Each row is a point on a landscape with many valleys, with its height.
From any point a ball takes the steepest step (drop divided by distance) to one of its 2 nearest points. It stops when none of these is lower. Distance is the straight distance between rows; heights are no part of it.
lev height 197: [-10   4 -12  -4  -3  15   5   2 -18   5  17  -3   1  10  -5  -3  10  -8
  -4  24]
dut height 759: [ -5   0 -17   3 -15  10   3   2   0  -3   0  -2  10  -1 -20  19  16 -16
   5  17]
fop height 798: [ -2  21 -16  10 -25  23  -5  -9   3  15   4   7   3  -1  -9  -5  -3 -16
   0   9]
vusat height 696: [  0   0  -6 -21   5 -12  -6   1   1 -19 -14   0  17  12 -10  24  20  -9
   5  17]
sodul height 275: [  6  13   9 -18   4  -2  14   5   1 -26  -9  -1   0   0  12   6   8 -15
   8   6]
Dufom height 432: [ 15 -17   0  -5  -8 -13  -2   1 -15 -22   3 -22  -8   7   0   7 -18   1
 -14 -15]
nubif height 597: [  9  14  -2  17  10 -16  -1  10   5  -6  13  24  -4 -21   6   3  23  -2
  18  10]
vug height 355: [ 16 -11 -13   2  -5 -17 -11   0  -4  19  -6 -12  -3   6 -11  -6 -14  23
   9  -4]
Vig height 688: [ 16  -5   3   9  30 -12  -8 -17  14 -14  12  -3   7 -10   8  -4  12  33
   1 -12]
Nos height 328: [  1 -28   4  17  17   0 -10 -14   6 -17   7  -6  -9  -3   0  -6  20  21
 -22 -12]
Deto height 574: [ 21   9 -19  15 -17 -14 -10  -4   0 -21   3   0  -1  -7  -4   7   7  -1
   2   0]
tapu height 475: [-18  14   7  10 -13  -2 -10  -1  -6  19   4   2  -4  10   7 -18 -18  -9
 -13  -6]
kur height 247: [-21 -12  10  12 -21  -6  -9   3   1   0 -11   3  -7  -5  -1   5  13  -3
  -8 -14]
nafer height 637: [ 21 -16  -9   7   9 -14  -3  -4  -4   2  14   4  -2 -14 -12   1  10  31
   3  -2]
Poz height 605: [ 19  12 -17 -12   0  -9  -5   2   2  -2 -11   4   8   5 -20  -3   3   9
   2  11]
netap height 770: [  3   2 -22  12  -7  23   9  -2   6   7   3  -2  -2  -9 -12   2  18 -12
  17  15]
Pabu height 794: [ 13 -13  14  16   9 -23   3   6   4 -17  12   7  -9 -26   7   7 -10   6
  -3 -32]
soper height 229: [-18 -10  12  25  -3 -12 -13  -2   5  -4  -3   1  -9  -4  15  -4   8   0
 -10 -21]
zakur height 159: [ -6   7  11   0   4 -13  -1   6 -10  -1   3 -17  -7   8  26  -5 -22  -8
  10  -9]
geto height 413: [  6 -14  -5  14  -6  -2  14  18 -16  -7   6  -3 -18 -17  -6  10  -7 -14
  -3 -13]
zako height 369: [ -6  14   0 -10  -5  -8 -14   4   5   8   3   8  36  21   3  19 -22 -23
   4  20]
Lon height 454: [-22  10  -1  13  -5   4  -9  -4   4  10  -1  -8   8  19   2  -5 -12 -19
  -8   9]
Nufe height 303: [ -8   8   9 -17   8  -5 -22  -1   4  11 -17  14   8  14  -2 -20  18  19
  -8  -3]
kub height 299: [  7  -8  16 -20  14 -17   3   8   1  -8 -16  -3  -4   9  -4   2   2   2
   2  -2]
dud height 279: [ -7 -10  25 -18  25  -5   4   7  -5  -4  -6   5 -12  10   5  -6  14   1
  -2   5]
Bisel height 654: [  2  12  -4  13   3   8  -7  -8  16   1  -9  -5  -4 -10  24  -4  12   3
  28  -9]
zez height 321: [ -7  15   1 -15 -12   3 -10   1   4  17 -12  18  10   6  -7 -15  11  13
  -6   1]
zas height 297: [ -3  18   5  -4  12   3  11   7   2  -5   0  -5  -2   3  18  -5   1 -17
  20  13]
rabu height 251: [-28 -13   1   8 -12  19   4   4 -14   9  10  -7  -4   6   1   3  -2 -15
 -14  -1]
gerip height 682: [ -7  -8   0 -24  -4  -9  -2   2  -1  -8  -5   4  23  10 -14  35   1 -18
   5  17]
fuba height 716: [  1  25  11   5  -8  -4  -7  -2  12   0 -10  16  -3  -7  20 -13   0   1
   6 -12]
ponu height 813: [  5 -14  20 -23   7  -2   7   8  -2   4  -8  19  -7 -14  -1  -1  19  15
  12  -3]
fis height 466: [ -2 -15   1  13  16 -13  15  14   2   0  -4  -2 -11  -4  -7   8   3 -15
   8   8]
vik height 648: [ 26 -14  -7   8   6  -6   2  -8  -7 -13  24  -2  -6 -22   4   4   4  32
  -3 -20]
furu height 320: [ -4  18   8 -15  10   7   9   9   6   0  -2   2  20   6  12  11  -7 -28
  26  20]
gogi height 287: [-13  -5   9  -8  -9   7   9   5   4 -10  -9   3  -1  -2  -9  11   5 -13
 -12   1]
zadeb height 649: [ 14  -6  14   3  30 -18   4   0  14  -2   5  25   4 -14 -16  -8   8  21
  -7  -4]
Saf height 445: [  9  -8 -11   5  16  -8  17  10  -4  -3  -2 -16  -4   5  -7  11  -9 -17
  16  14]
vove height 191: [-10   0  11  -9   0  -5  -6  -1  -7   9  -6 -10  -1  13  11  -8  -8   7
   7  -1]
Pivet height 341: [ -6  16  -4 -11 -31   4 -10   0  -3  11  -7  14  11   5 -14  -2   2   0
  -8   5]
lenos height 652: [  2  23 -21   5  -8   3 -17  -3   1  17  -4   5  10   4  -1  -9  12   3
  18  14]
vob height 239: [ -7 -23   5  -4  25   2   4   7   7  10 -15   0  -6   8 -18  -8  20   6
  -7  12]
Gopir height 262: [-18 -30  20 -20  14  -1   2   4 -17   1   1   2 -13   7   1  -2  19   0
  -5   4]
nir height 704: [-14  -3  -7   5  -4   2   5   6  -8   5  13 -11   8  10   3  15 -17 -31
  -3  12]
sopi height 687: [  8  34  -2  -1 -20  10   6   3  -7  -6   9   9   4  -3  -1  -1 -21 -25
   2   5]
tuti height 296: [ 17  14  13  -4   5 -10  13   6   4 -28  -9   5  -8  -5   5  -3  -3  -8
  -4  -5]
Mevop height 636: [ 11  -4 -11   1  -5  -1   7  10  -6   7   3  19  -6 -17 -18   5  21   7
   8   9]
komog height 386: [ -9  11 -14  19 -13  13 -13 -11   9  -7   1   4  -2  -9   8  -1  30   3
   6   3]
koto height 128: [  8   1  -2   7   7 -15  -3   0  -5  -9  14   1  -9 -15  23   6  13  12
  23  -3]
mut height 391: [ -6  -9  -2  16  -4   6   8   7 -10  -1   8 -16 -16  -8  10   4 -10  -7
   1 -15]
vufiv height 106: [  5  -2   6  11  11  -4   9   9  -4   3  12  11 -17 -17  14  -2   4   3
  15  -6]
Giz height 656: [  3  -5   7  10  22 -10  -5  -4   1   6  18  21  -3  -7  -8 -15  15  21
 -13   4]
Viro height 651: [ -6  12   3 -27 -18  17  -2  -2   2  22   4   7  25   5   7  14 -31  -2
  12   2]
Bik height 739: [-12 -26  20 -19   2   6  15   9  -6   4 -10  -8  -6   8 -14   5 -11 -10
 -14  -8]
Vogo height 626: [ 19  -2 -16  10  10  -2   4   4   6   3   7  10  -6 -15 -10  -4  14  15
   8   9]
Lol height 337: [-14   9  20   1  -7  -4   4  11 -12  -9   4  15 -15  -1   4  -8  -4 -17
 -22  -9]
nom height 532: [-17 -21  -5  14 -15  -2  -2   3  -1   2  -7 -16   5   8 -16  17 -10 -17
 -12  -2]
Sima height 353: [ -5  13  12   4   8  -7   0   4  -3  -6   7  11 -11   3  14 -14   5  -4
 -10   2]
fego height 131: [  6  -1 -11 -21  -4  16  15   4 -17   7  16  -9  11   7  -4   8 -16  -4
   2  18]
dimu height 383: [ 14  13   4  18  15 -23 -11   2  21  -1 -13   6   3   3  -4 -16  -8   9
  -4  -3]
fofa height 458: [  3  -7   9 -11  -9  -3   7   3 -11 -28  -3 -13  -4   7   5   5 -14 -11
 -27 -17]
Pul height 144: [  3   9   1   4   9  -7 -12 -13  -6  -8  20   7  -3 -12  25  -7  22  27
   8  -4]
Fomul height 776: [  4 -12  12   6  -9 -16  -3   4  11 -10 -22   3  -7  -5  -7   3 -10   3
 -15 -25]
gefiz height 686: [ 15 -19 -14  27  16  -5  15   7  -7  -6  28   1 -13 -21  -7   8   4   3
  -2  -6]
vukif height 342: [-15  16  -7  -6  -7  31   2  -3  14   7  -6  11  27   3  -7   9   1 -22
  -1  18]
vela height 457: [  0  -3  17  -8  -1   6   9  -3  -4 -29  -2  -5 -12  -1  14  -5   3   4
 -18 -15]
dusi height 588: [  9   7 -10  19 -24  -9  -8  -1   0  -4   6  10 -10 -18  -5   0   0  -1
  -5 -16]
Sozin height 650: [ -6  17   4  -9 -13  14   2  -7   4   2   4   5  18  14  -5   0 -28 -16
 -19   6]
Tukek height 222: [-13 -11  -6   6  -1  12  15   8 -20   7  20  -1 -15  -5   1  -3   9  -8
  -6   8]
fise height 570: [ 21  11 -23  28   9 -12  -6 -10   0   5  21   4  -8 -14   0  -7  -7  14
   5   0]
gora height 705: [-13 -14   9 -26  10   8  -1  -6   0 -13 -10 -12  12  13   2  13  19  -1
  -5  11]
Lutoz height 689: [ -8  13 -11   4  -6  17   0  -4  -3  16  17  -8  17  10   4  10 -19 -25
  12  15]
Lav height 285: [  2 -17   4   9  23  -3  -4  -6  19   1 -23  -9  -1   6  -6 -11   7  20
  -6  -5]
Tuf height 171: [  3 -22   9   3  17  -9   8  -1   4 -18 -11 -23  -9   6   8   4  -5   0
   1  -9]
zuret height 558: [ 12  15 -22  27  -5  -8 -14 -14  11   3   5  -1  -2  -7   1 -10   2   5
   9   1]
Lumis height 250: [  9  22   8 -27  -1   2   3  -2   6 -24 -12  -3  18  10  13  11  -9 -12
  10   7]
geki height 493: [-16   0  -1   7 -17   5  -7  -3   0  29  -7  -8   1  11  -1 -12 -23   3
  -8 -12]
kuzap height 698: [ 16  28   2 -12 -17   3   5   4  -8  -3   3  15   0  -3   7  -5  -8  -4
   7   1]
tidiz height 349: [-11  10   6   6  -3  28   7 -10  11  -3  -4  -6 -11  -6  19  -9   5   1
   3 -11]
gud height 615: [ 14  -6 -21  14   9   4   3   1  11  12  -5  -5   0 -13 -14  -1  12  14
  26   9]
rarep height 679: [ 13  -5   1  25  25 -25  -4  -7   9 -21  15   0   5 -12   7   3   7  13
   4  -9]
San height 282: [  0  16  -3   5   2  17   1  -9  14  26 -12  -9  -2  -2  13 -13 -16  -1
  24  -6]
tizem height 249: [  5   2 -10  -3   3  11  -3  -5  12  24 -16 -14   3  -1   1  -9  -1  20
  26  -4]
lop height 747: [  1   6  -7 -12 -23  -3   1   4 -14 -14   6   4   3  -4  -5  22  13 -15
   3  15]
keri height 484: [-10 -24  10  16  12 -23   3  15  -1  -5  -7  -1 -18   1 -13   7  -1 -22
 -12  -1]
poba height 190: [ -1   9 -11  28   7   4  -6 -19   6   7   9  -5 -16  -9  19 -16  -9   7
  -4 -16]
batim height 673: [  2   2  -2  27   5 -19 -17 -11  15 -15   1   0  -2  -8  17   2  17   8
   5  -9]
Bon height 192: [  2  -7  -9   2   9 -18 -10   3  -4 -13  -7   1   2   9  -8   1  22   2
  -3  14]
lim height 423: [ -2  12   4  -4  -6  -6  -9  -4   7 -12 -12   1   7  16  -2  -6   4  -1
 -11   4]
Gerol height 618: [ 19  18   1 -19   1   3   7   8   3   6 -13  14   1   0 -14 -16  -4  10
   2   6]
muta height 660: [ 14  -5 -18  17   0  12   1 -13  -4  -8  23  -5 -17 -27  14   1   5  16
   3 -18]
tema height 175: [  6  22   2 -13  -6  18   0 -16   6   3  -1 -16  11   9  19  -4 -25  -7
  15  -3]
gasu height 508: [-17 -24   4   9   4  -7   5   9  -9  -5   1 -17  -6  10 -11  11 -14 -26
 -22  -4]
dip height 227: [ 11   6 -13   1   6  12   0 -13 -13  11  16 -14 -15  -5  18 -15  -8  16
  15  -4]
ful height 211: [ -7  -2   4  26   0  -5  -6  -3   1  -4  12   1 -16 -11  17 -12  -3   8
 -12 -22]
tozi height 669: [  2  18  -1   7 -13   0   6   7  -2   5   5  -2   3   8  -8  -4 -32 -26
 -11   2]
gufuz height 633: [ -9   9   4 -16 -25  21  -2  -9  -3  18   6   5  17  10  -2   1 -24  -1
 -12   0]
gobot height 662: [-10  12 -14   2 -13  -5 -11   7 -12  25   7   4   5   8 -10  -3   4  -2
  10  17]
mol height 630: [ 20   6  10 -14  19  -1  16  13  12   0 -12  20  -7  -8  -9 -13   2   9
   3   4]
toka height 173: [  7  -6  -8   0  22 -20 -13   1  -6  -1   0   8   5   4  -3  -3  32  19
   6  15]
zofur height 158: [  3   1  -2   5  17 -13 -26  -7   1  -4   7  10   7  -1  10  -7  33  31
   6   1]
Viril height 674: [-10  -6  -8  11  -2  -5 -15  -4 -10  24   9  -2  -8  -5  12  -8  11  23
  18  -3]
zened height 371: [  0  20  -6 -12  -9  34  10  -9   1  -2  15   6  20   3   3   7  -7 -18
  -2  16]
garis height 405: [  4 -15   5 -17  -2 -15  -4   2 -14  -4   0 -19   3  18  -3  10 -19   0
  -7  -3]
rep height 319: [  1   4  19   3   4 -14   9  14   1 -17  -8  17 -16  -5  -1  -4  -7 -21
 -20  -5]
bes height 641: [  9  -1  22   0  35 -13  10  11  12   3  -3  19  -6 -12  -1 -11   3   7
   5  -2]
Faki height 786: [ 16  -9   8  12   1 -23  -1   4   5 -16   2  15  -7 -15 -11   4  -3  10
 -16 -19]
Sugu height 244: [-10 -19  14 -19  -1  10   3   1 -21   7  12   4 -16  -3   7  -9  18  19
   0  -2]
Ritab height 435: [ 16 -12  -5  -6 -15  -5  12  18 -14  -8   2   8 -13 -15 -18  12  -1  -3
  -4  -3]
vegit height 606: [ -8   6   1  15  11 -12   2  13   6  -1   0  11  -4  -8   8   3  23 -15
  20  16]
denol height 375: [  3   3  15 -29   0  -5   6   3  -2  -2  -9  -5  14  18  -4   8 -25  -1
  -4   1]
Tenod height 132: [ -2  10  -7  21   2  -1  -1   5  -8  20  17   3 -15 -11  16 -10  -3  -2
  21   0]
kupa height 228: [ -7  -4  16 -18  -7  14   9  -1 -13   4   3   6 -14  -4  11 -13   0  14
  -3 -13]
ger height 726: [  1 -28  15 -22  -1   3  13   3 -11 -17  -6  -5 -14   0 -14  10   5  -1
 -22  -5]
supeg height 642: [ -2  22  -4   2   1  16  -6 -10  25  -3 -22  -6  11   2  14  -7   7  -4
  20  -3]
zer height 788: [  1  21 -11  17 -15  21  -4 -12  11  13  -1  14  -9 -15   1 -15   6  -3
   7  -4]
ruvuz height 414: [ 14 -13  -8  -5  -3  -1  14   1   5  -8 -12 -20   5  -2 -10  13 -13  -5
  13   1]
gapog height 681: [-13  14  -2  15 -13  -6 -23  -7   0  19  -1   3  -2   2  13 -13   4  12
   9  -9]
Zesi height 206: [ 13 -26  12   5  26 -17   8   9  -6  -5   6 -15 -15  -4   7  -3 -11  11
   5 -12]
lomag height 174: [  1   0  -3 -13   4  -1   2  -7   5 -12  -6 -25  15  16  16  15  -4  -4
  18   9]
Kobes height 94: [-13 -19   6 -19 -12  17   8  -2  -5   8  11   5  19  11 -12  21 -26 -10
 -23   8]
somu height 384: [ 11 -16  -9   6  -1 -14  -1   2   2   2  -6 -21  -5  -1   1   6  -9   8
  23  -7]
gosu height 576: [  2   1 -11   2   1  -9   1   8  16   0 -20  -8  15   9 -15  16  -4 -21
  12  16]
bofo height 640: [ -3  20 -17 -13  -2  10 -20  -3   6   8 -14  -3  22   8   3  -2  19   4
  20   7]
vamo height 617: [-11  12   4  -4   6  -3   2  11  14   0 -19   4   9  -4   6  12  18 -18
  27  11]
zil height 750: [-16 -21  17 -15 -13  11   8  -3   2   2 -10  -9   4   8  -6   8 -18  -2
 -20 -13]
bof height 313: [-21   5   2   2  -6  22  11   0  11  -6  -3   4  10   1  -6  11  10 -29
 -10  12]
dosos height 387: [ -8   7 -17  12 -11  16  -9 -15  -3  -2   9 -11   0   6   6  -2   9  -1
  -2   6]
Vavaz height 135: [ -3  23  19 -21   4   8   7   3   2   0  -7  -5   7  11  20  -5 -22  -5
  10  -5]
fedit height 181: [ -5 -20  -6   3  -1   6   3  -4   2  -3  -7 -10   2  10 -25   1   5  -1
 -28   5]
perek height 309: [ -2  14   9   4  17   4   4   3  12  14 -12   0  -5   3  15 -21  -3   6
  14  -4]
vid height 663: [ -6 -12   7  10  10 -13 -11   7  -5  14   7  11  -6  -5  -1  -8  12  14
   3  -1]
rud height 694: [  0   4   2 -32   1  14   1  -2   3  -5 -15   2  17   8  -6   6  15   7
   1  10]
vogum height 708: [  8  31   3 -14 -16  13   0  -4   7   0  -7  14  -1  -9  15 -12  -1   5
  13  -7]
Pef height 398: [  4  14   1  -7 -14  30  16  -8   4 -18  10  -2   8  -1   4   9 -15 -21
 -13   1]
Bega height 554: [-14 -13  -4  12   1  -8  -1   2  14   0 -20 -15   9   8 -19  12  -1 -17
  -3   4]
naku height 695: [ 17   7   2   9  29 -14  -5 -11   7  -1  27  13  15 -16  -7  -4  10  33
   5  -2]
sogan height 360: [ -2  20  -4  -8 -24   0 -13   3  -3  -8  -3  20   8   3  -9   2  24   0
  -8   9]
bageb height 601: [  5  10  -6   1 -37   8  -1  -2  -1   0   0   5  -3 -17  -1   3  -3   3
   6 -16]
sezo height 430: [-20   4   2  12   9 -20  -9   7  -4   5  -5  -6   5  22  -9  -1  -6 -21
  -7  15]
Kigur height 350: [  0   1   8 -13   7  -2   7   7  -2  10  -9   0   4  17 -13  -5 -17  -6
  -6  11]
tib height 581: [ 24   8 -14  11   5 -18  -7  -3 -15  -1  34  12  -5 -12   0 -10  -6  23
  -4  -2]
bur height 685: [  5  13  11  25  24 -18  -3  -8  20 -10  14  13   9 -20  10   0   5  15
   6 -13]
Fumig height 219: [  0  -7   4 -15  -3   2  -5   6   1  20 -16  -2   2   2  -2  -8  -1  21
  15  -4]
limon height 646: [ -9 -10  -4  -6   1   3   7  12   1  14 -13  13  -2 -11 -15  11  22  -2
  13  13]
ratem height 664: [ -3   2   1  16   4  -8  -5  -3  16   1  -7   9   0 -17  10   0  17  12
  15 -11]
rif height 325: [ 16 -11 -11  11  -5 -15  -7   5 -16  10  13 -10 -12  -3   2  -5 -19  12
   2 -13]
mit height 212: [ -1   2   6 -17  -3   5   2  -9   5 -21  -4 -18  18  15  15  19 -17 -10
  -2  -1]
lasuv height 707: [ -4 -28  -4   4  15  -5   2   4 -16   4   8  -5 -11   3  -9   3  20   3
   2  15]
roke height 670: [-18 -15   2 -23 -15   0  -5   1  -8   2  -2   9  20  10 -21  30  11 -10
  -8  16]
Vorut height 298: [  0  -3  -3   9  -6  -1  -2   5 -22  10  19  -2 -16   0   1 -14 -13   2
 -17 -10]
tos height 513: [  0   4  -5   8  -6  10   3  -9  13  20 -13  -7  -4   4  -8 -16 -17   9
  -5  -8]
putu height 441: [  8  10   4 -12 -13  10   1 -11   4 -25 -10   1   0   7   3  -7   6   4
 -24  -7]
sen height 780: [  6  17 -17  22  -7  21   5  -4   8  13   4   9  -9 -17   0  -6   9 -12
  24   5]
resa height 213: [ -4 -17   0   4   3 -12 -10   1  -3  -3   0  15  -4   1 -20   0  27   8
 -17   9]
Ret height 533: [ -2   6 -20   8 -12  17 -12 -16   9  21  -9   0   2   1 -11 -14   4  20
  -4  -2]
dizi height 400: [-14   2  -2  -2  -5 -22 -13   6  -1  -1  -4  -4  20  20  -7  20 -18 -27
  -3  14]
Sim height 164: [  7  13  -2  -1 -13   8  -2 -13   4  -2  -3 -20  -2   7  17  -8 -28   0
  -1 -17]
Nim height 628: [ -8  20  -2  -8  -3  12  -6   1  14   6 -17   3  18   2   8   4  10 -11
  22   8]
buv height 806: [  3 -20  24 -12   5 -15   7  13  -9  -8   0  11 -17 -17   4   4   5   7
   3 -14]
Buta height 657: [-21  -4   2 -16  -6   0  -4   9  -4  14 -11   5  14   6 -10  18  16  -9
  12  13]
fenor height 266: [-16 -13  12   5  -6  -2   3   7  -5 -11  -2  12 -12 -11   0   7  21  -7
  -7  -4]
favak height 370: [-1  1 -7  6 -6 11  5 -3  2  0  0 -8 -7 -3  6 -3  2 -1  2 -1]
lela height 667: [-10  -1   8 -31  -3  21   3  -4   2  11   8  18  31  11   9  17 -20  -3
  -4  15]
sig height 800: [  0 -20  17   7  -2 -24  -2  11 -13  -4  11   8 -15 -18   9   5  -5   6
  -2 -26]
viti height 142: [-11 -18  -2 -13  -7  15   8  -2  -7   4   1  -3  10  13 -23  10  -6  -8
 -28  11]
zife height 126: [ -2   6   8   6  -8 -11  -9  -7   3 -13  -5 -20  -3  10  20  -2 -18  -5
   0 -17]
Peba height 764: [ -6  -3  17  -5 -13  -6   0   0  10   0 -22  -1  -1   7  -9  -1 -15  -2
 -19 -14]
fuga height 598: [  7  -7 -19  11   9  -5  -3   3  19   5 -20 -12  10   3 -20   3   6   1
  16  13]
fato height 343: [ -2  17  -1  -8   2  -7  -1  12   3   7   1   3  22  10   0  14 -20 -28
  19  21]
nazor height 330: [-15   2  17  10   7  10   4  -6  14  10  -9   3 -13  -7  16 -16  -1  12
   1 -22]
buzok height 590: [ 13   6  -1  13   9 -21  -3   5  -8  -5  30  24  -4 -20   5   1  11  13
   2  -1]
Felez height 404: [ -4   8   8   4  13 -19 -13   4  18  -2 -24   5   6  17  -7 -10   7  -1
 -12   3]
Rur height 88: [ -1  -4  -3 -16 -15  19  17   0 -17   0  14 -11  -2  -3   7  13 -14  -9
   8   0]
benut height 715: [-10 -26  19 -33   8   1   0  -4  -2 -20 -12  -7  -1  13  -6  11  11  -2
 -16   1]
gak height 672: [ 20  -4 -22  21  -4  14  15  -1  -4 -11  21   2 -18 -28  -5   3   5   1
  -2  -9]
ziv height 324: [ 14  -5   6 -23  16 -13   6   9   3  -3 -18   7   0  13 -24  -1  -8  -2
 -12  10]
Ruruf height 276: [-17  -1  -6  22 -12  10  -1   1 -18  14  17  -3 -16  -4   1  -7  -9 -12
 -21 -11]
rudu height 310: [  7 -12   2  22  16  -2  -1 -10  17 -11  -4  -6  -8  -2  -1 -12   1  17
 -19 -14]
bibi height 547: [  7  21 -23  22  -5   4 -20 -22  11  16   1   5  -3  -2  -2 -23   0  15
  -3  -2]
dagi height 134: [ -4 -15   7  -6  17  -4   3  -3   0  -4  -9 -34   3  20  11   3 -12  -1
  10   1]
dedul height 210: [  0 -16  -4   4   0   3   4   5  -8   3   0   7 -11  -1 -23  -6  12   6
 -21   4]
pufe height 680: [ -6  -5   6 -38  -3  18   1  -5   3   5  -5   3  32  10   0  22  -5   7
  -1  10]
Faku height 167: [  2  -6 -13  -8   4  10  12  -1 -16  16  10 -13   0  13  -9  -6  -7   1
   6  20]
kive height 230: [ 12 -25   7   8  34 -15   0  -5 -10 -15  20 -10 -11  -5  12  -6   1  19
  -3  -7]
pezi height 254: [  9  -3 -14   2  14  14  -1 -12   4  21   3  -9  -4  -3   6 -16   3  29
  14  -3]
Memip height 261: [ -9 -17  12  -5  20   4  -4   1  11   9 -20   4   1   1  -6 -12  24  19
  -6  -3]
zok height 459: [ 21  -8  -9  -7 -19  -2   8   1   1  -5  -7  -2  -6 -10 -19   6  -6  12
  -4 -10]
som height 675: [ -8  17 -15  13 -13   5 -10   1  -8  27  10  -5   7   7   2   0 -15 -19
  21  10]
Lemel height 170: [-14   9  22 -20   0  11  12   3  -2  -8   1   2   9  10  17   4 -20 -19
  -9   1]
niki height 589: [ 27  15 -21  -1 -15  -8 -10  -7   3 -19  -5  -5   8   9 -11   1  -2   3
  -7   5]
Sipaz height 446: [  7 -16 -10  -9 -17  15  15  -2   0  -3  -7 -13  -1  -6 -19  12  -5  -2
  -8  -5]
Veguf height 737: [ 10  -1  -3  -7  -5 -11   3   3 -17 -25   9  -4  -6   0   1   9   6  -7
  -4   8]
rir height 367: [  8  12   3  15  12 -19 -13   0   2  -3   5  12  -4   0   8 -17  -1  10
  -9  -7]
mokos height 372: [  2  13  -8   2 -11   0 -14  -4   8  -9  -6  18   5  -8  -3  -1  30  11
   1   6]
fada height 198: [ -1   0 -17  -4   2  21   2 -14 -12  13  12 -23  -4  12   7 -13  -5  11
   6  11]
Vakip height 722: [  1  -1  -2  -5  -5  -4   8   8 -21 -16  17 -12  -2  11   3   9 -17 -23
 -15   7]
Merip height 214: [ -7 -17  -3  -2  18   9  11  -2  11  -7 -17 -10   0  12 -19   0  15  -2
 -16  12]
muz height 202: [-12  11  23 -22 -18  18  14   1  -7   0   0   7  -1  -3  13   0 -12  -5
  -5 -11]
tonu height 160: [ -4  10  -8  23   7  11   5  -3  -4  14  11  -9 -19  -6  18 -18 -18 -10
  10  -6]
Kitur height 32: [ -9 -13   3 -14 -21  26  14  -2 -15   2  14  -8   8   1   3  15 -29  -9
 -17  -7]
fuvez height 616: [ -6   6   0  -7 -35  11  -2  -5 -10   6   3  -4   2   0   4   6 -17  -2
  -5 -15]
kene height 697: [ 10 -33  -5  12  20  -6   8   7 -14   0  18  -3 -15 -13 -12  -1   9   9
  -7   3]
paz height 284: [ -8   2   8 -16  20   7  -8   0   8  12 -17  -4   6  18   2 -19  14  16
  -5   2]

Call two points neighbours if one is among the 2 nearest of the other. Go from one point of each pair to the other, from neighbour to neighbour, staying as low as possible. Name the highest point that can't be avoided.
vufiv / Kitur: resa
zife / gufuz: Sozin
zife / vufiv: pezi
zife / Vavaz: tema

For each start below, name the point where the ball stops.
Pef: vufiv
tidiz: zife
Viril: Deto
vug: Kitur
sezo: dagi
fofa: Vavaz
